The views of a scene show one set of named points, each view turned or mirrored, and shifted as a whole, with a little noise and some points left out.

Scene 1
View 1
Q_349: [ 37  24 -27 -28  -5  -2  -9 -24  22 -36  -7   2 -22  -3  17   8  -3  -2
 -12 -18  25   3 -32 -25]
Q_350: [-16  -3  -2 -22  -1  -3 -48  -6  21  20   9  12  -9 -20  20  23   8 -39
 -19 -30   7  18  -3 -24]
Q_97: [ 27  31 -40 -34 -15 -10   5 -30  14 -36 -13  14 -17  11  17   4 -18   7
 -21 -11   6 -19 -35  -9]
Q_636: [  9  16 -25 -47  -2  28   3  11 -14  -9 -18  -1 -21   6  13 -10 -16 -27
 -34   0  27   2   6 -12]
Q_834: [-11  22 -22 -32  -2  -2 -19   0   2   8 -21  12 -14  -4  21   0 -29 -44
 -29   1   8  -6   3  -9]
Q_870: [ 10   9 -13 -25  -2  -1 -31 -15  22  -8   4   8 -14 -12  16  18   5 -21
 -15 -24  15  12 -17 -25]
Q_6: [ -5  -3 -21 -53 -12  29  -2   6 -15   1   1   8 -14   6  12   3  -1 -12
 -37 -14   9   0   5  -6]
Q_954: [ -6  20 -25 -35  -6   1 -13  -4   1   3 -14  13 -13   1  20   1 -25 -32
 -28  -4   6  -8  -2  -6]
Q_113: [ 39  16 -38 -50 -20  17  23 -23   0 -47   1   5 -19  18   9   3   1  32
 -27 -20  15 -12 -33 -10]
Q_435: [ 32  28 -32 -22  -8 -17 -10 -36  30 -37  -7  12 -16   1  17  12 -10   5
 -12 -19  11  -7 -41 -19]
Q_207: [ -8   9 -34 -58 -18  21  13   0 -19  -3  -6  17  -9  17  12  -1 -18  -6
 -42  -5  -3 -20   0   5]
Q_557: [-11  -1 -10 -36  -2  17 -26   6   1  10   0   8 -14 -10  16   9   0 -34
 -29 -17  12  12   6 -16]
Q_710: [ 25  17 -15 -27   5  13 -19  -4  12 -17  -8  -4 -23 -10  15   3   2 -26
 -16 -17  35  17 -10 -29]
Q_485: [ 16  30 -24 -24   3  -4 -15  -8  11 -15 -22   4 -21  -7  20  -2 -22 -35
 -17  -2  26   3 -11 -21]
Q_304: [ 10  -4  -8 -28  -3  11 -33 -12  20  -5  12   6 -15 -16  15  20  20 -16
 -17 -34  20  21 -13 -28]
Q_986: [ 51  36 -20 -14  13   3 -18 -10  23 -39 -25 -12 -33 -12  19  -6  -8 -31
  -4  -7  56  24 -20 -40]
View 2
Q_986: [-15  21  22   4  27 -38  -5   6   7  40 -31   3   1 -17  12 -21  61   4
  13   9 -25  20   7 -11]
Q_954: [-21  13   1   4   3 -12 -18  -2   7   8 -15   4  15 -13  -9  41   3  -5
 -12 -11 -22 -30 -23  -1]
Q_349: [-22   9   9  11   3 -32   7  -4  -7  17 -34  11   8 -13  26   2  27   1
  -8   1 -12  10  -2 -21]
Q_485: [-21  19  12   1  15 -16 -13   3  12  25 -18   0   5 -15  -3  20  35   0
   1   3 -24  -5 -11   0]
Q_97: [-34   8   2   7  -9 -18  15 -16  13   6 -32  19   3 -16  34  29   4   4
  -5  -3 -13  -5  -5 -23]
Q_435: [-30   3   2   9  -9 -23  21 -10  -6  12 -31  12   4 -10  37  20  22   4
 -16   6  -6  13  -4 -22]
Q_636: [-13  20  10   9  21 -28 -35  -2  18  16 -22  11  15 -20 -16   9   6  -5
   8 -22 -34 -35 -12  -7]
Q_6: [-14   8   0  14   5 -25 -30  -6  -5   0 -24  11  22 -15 -13  23 -14 -10
 -15 -28 -23 -42 -22 -13]
Q_113: [-28   1   2  20  -6 -39   6 -23   1  -2 -45  32  11 -18  40  -4 -16   1
  -3 -22 -13 -16   2 -41]
Q_350: [ -2   6   3   9   9 -21 -26  22 -44  14  -9 -21  25   1 -29  29  35 -15
 -43   0 -10  -5 -35   8]
Q_557: [ -4  12   6  10  14 -24 -36  12 -19  12 -16  -8  22 -11 -30  18  15 -13
 -22 -14 -22 -27 -29   2]
Q_710: [ -9  14  14   9  20 -36 -19   9 -11  25 -26   0  12 -13  -5  -6  36  -5
  -6  -4 -20  -1 -10  -8]
Q_870: [-10   7   4  10   5 -27 -10   9 -30  15 -20  -7  17  -7  -3  15  31  -7
 -29  -1 -10   2 -19  -7]
Q_304: [ -5   2   5  15   7 -39 -12  13 -48  12 -26  -8  21  -5  -2  -3  32 -10
 -35  -5  -7   7 -18 -14]
Q_207: [-22   9  -4  12  -1 -17 -26 -13  13  -5 -24  19  19 -17  -8  36 -28  -6
  -6 -29 -25 -51 -21 -13]
Q_834: [-18  20   5  -1  13  -6 -25   5  12  15  -9  -4  14 -12 -22  45  21  -5
  -7  -5 -27 -25 -26  11]
View 3
Q_954: [-55   2 -17  13  -9  -8  28  -6 -15   9 -10  -4   6   7 -29 -11  12 -12
 -24 -20 -14   8  14 -19]
Q_349: [-28   5   5 -14   1   4  17  10 -10  23  -9 -21   0  28  29 -21   7 -22
  -1  -5 -30  10   5  -6]
Q_113: [-52 -13   1 -21  19  18   9  -7  12  18 -11 -17  30   2  36  -8  23 -13
  11   9 -38  13   3 -22]
Q_710: [-14  17 -11  -1 -12  -7  25  -1 -13  31 -17 -16  -6  14  11 -15 -16 -11
 -10 -18 -26  -9   9   4]
Q_304: [ -5  26 -12  19 -16  18  27   9 -21  23 -18 -16 -15   5   0 -11  -6 -21
  -9   7 -27 -23  -5  -4]
Q_557: [-26  19 -26  24 -18  -2  31  -5 -17  21 -18  -5  -6  -7 -30  -6  -8 -12
 -22 -14 -16 -21   8 -10]
Q_834: [-45   8 -17  11 -17 -25  33  -5 -21  19  -9  -3  -4  22 -32 -16  -4 -10
 -32 -41  -6  10  23  -8]
Q_435: [-38   1  12 -11   2  12  17  18 -15  12  -2 -20   0  39  26 -27  22 -30
  -7   1 -28  22   1 -13]
Q_6: [-51   1 -24  13  -3   3  26 -15  -4  12 -16  -4  17 -18 -23   1  10  -7
 -13  -7 -22  -9   7 -22]
Q_485: [-35   9  -8  -2 -12 -19  28   1 -18  24  -8 -12  -4  30  -3 -21  -7 -12
 -20 -32 -16  11  19  -2]
Q_870: [-16  20  -7  12 -15   9  28  11 -24  20 -12 -16 -14  15  -2 -17  -1 -25
 -16  -2 -22  -9   0  -5]
Q_350: [-10  30 -21  36 -27  11  35   8 -30  19 -19  -9 -24  -1 -32 -10  -9 -22
 -26  -2 -15 -28   0  -7]
Q_636: [-44   1 -25  -2  -6 -23  26 -22   0  27 -17  -7  17  -5 -13  -4 -10   3
 -13 -31 -20  -4  21  -7]
Q_97: [-58 -10   6 -13   7   6  16   6  -7   8  -4 -14  14  30  17 -21  26 -23
  -6  -6 -26  30   9 -20]
Q_986: [-10  15   3 -24 -10 -24  22   4 -12  44 -13 -24  -6  44  39 -28 -28 -10
  -5 -37 -28   5  19  18]
Q_207: [-71  -9 -24  10   2  -3  24 -20   0   6 -13   0  26 -18 -29   1  20  -6
 -14 -12 -18   6  13 -30]
View 4
Q_97: [-12  -8  45  -6  -2 -18  -1 -33 -19  10   6  15   9  26  -3  19  -8  13
   2 -11   3 -10 -21 -17]
Q_113: [-19 -14  57 -36   5   2   7 -41 -35  -1  -3   8  14  16 -23  17   2   2
   7 -33   0  -9 -18 -23]
Q_349: [-11   1  29  -2   3  -7  18 -28 -17  -6   3  13   9  36 -28  42  -1   9
   8  -7  -4 -14 -33 -11]
Q_954: [  1 -14  11  -9   4 -18  -7   8  24  -5  13  21  10  13  -9   9  -4  15
  12  -7   4  13  -6  -9]
Q_350: [ -4  15 -16   2  10  -9  -1  43  24 -30  13  15   0  41 -53  23   5  17
  25  26  -6  12 -15  -9]
Q_485: [  4  -9   4  12   2 -16  17  -9  20  -7  10  27  12  24 -13  43  -8   9
   8  -6   0   0 -26   0]
Q_986: [  3  -4   4  22   3  -2  45 -35   6 -18   1  28  17  35 -31  80  -6  -3
   7 -12  -4 -16 -49   7]
Q_435: [-18  11  34   2   0 -13   8 -24 -27   2   6  12   2  45 -27  33  -3  17
   6  10  -5 -20 -32 -16]
Q_834: [ 11 -13  -6   5   4 -22  -3  12  38  -7  15  29  11  14  -5  20  -8  13
  12  -2   5  16 -11  -2]
Q_870: [ -8   8   6   0   8  -6   9   9   3 -20   8  14   4  38 -45  32   1  14
  17  12  -7  -2 -25 -10]
Q_557: [  3  -6 -11 -13  13  -4   6  28  30 -28   9  21   9  21 -42  21   5   8
  24  -2   1  20  -9  -8]
Q_304: [-11  12   1 -11  11   3  13  16   0 -31   4  11   4  39 -62  33   8  10
  24  10  -8   2 -22 -14]
View 5
Q_834: [ 24 -24   5 -35  19   0   5   5 -33  11  19  15 -23  17  -6  26 -11   4
   4   8  18 -10  13 -21]
Q_97: [-21   5   6 -19  28 -31  35   5 -22   8   1  -7 -11  35  -6  22  26 -15
  47  -8   4  -4  21  -5]
Q_954: [ 17 -18  -1 -27  13 -17   8  -2 -29   1  20   3 -14  27  -6  32  -2  -2
  14   4  15  -7  20 -18]
Q_485: [ -3 -12   4 -27  37   8   3  18 -32  26   8  11 -15  21  -7  13  -1  -1
  22   0  11 -14  11 -15]
Q_710: [-17  -7 -10 -14  51  13 -21  12 -26  27  17  -4   0  26 -15  12   0   4
  22  -6  13 -14  21 -18]
Q_304: [-22  -7 -17  -6  64  -2 -21  -6 -19  18  42 -25 -12  28 -15  25   2   7
  10  -6  23 -20  31 -39]
Q_435: [-36   8   4 -14  50 -24  33   8 -21  20  11 -13 -20  35  -6  21  31 -10
  43 -10  10 -12  20 -17]
Q_636: [ 15 -16  -8 -22  12   2 -24   5 -30   5   5  10  15  26 -14  21  -9   1
  22   2   6  -3  22  -3]
Q_870: [-17  -8  -7 -13  57  -2  -5   1 -23  21  35 -14 -20  27  -9  23   3   6
  14  -5  22 -20  23 -34]
Q_986: [-36   2   2 -18  65  31 -13  33 -31  49  -5  11   2  25 -13  -9   8   2
  40 -11   7 -17  10  -9]
Q_557: [ 13 -22 -15 -19  34   2 -25  -6 -26   9  36  -4 -10  23 -13  31 -15  10
  -2   4  21 -14  24 -31]
Q_6: [ 16 -15 -15 -15  11 -23 -15 -15 -24 -11  23 -11   5  31 -12  37  -4   1
  15   3  12  -4  30 -15]
Q_113: [-31  14 -12  -3  23 -39   4  -4 -17  -4  -2 -24  19  44 -13  27  30 -16
  56 -13  -1   3  34   3]
Q_207: [ 25 -16 -10 -20  -8 -35  -1 -15 -25 -20  15  -4   7  32 -11  42  -1  -6
  21   3   7   4  30  -7]

Which points are out of place in each view (at most two, in the order of its rows)? Write - if all are in place.
view 1 -> Q_6, Q_954
view 2 -> Q_304
view 3 -> Q_834, Q_350
view 4 -> Q_435
view 5 -> -
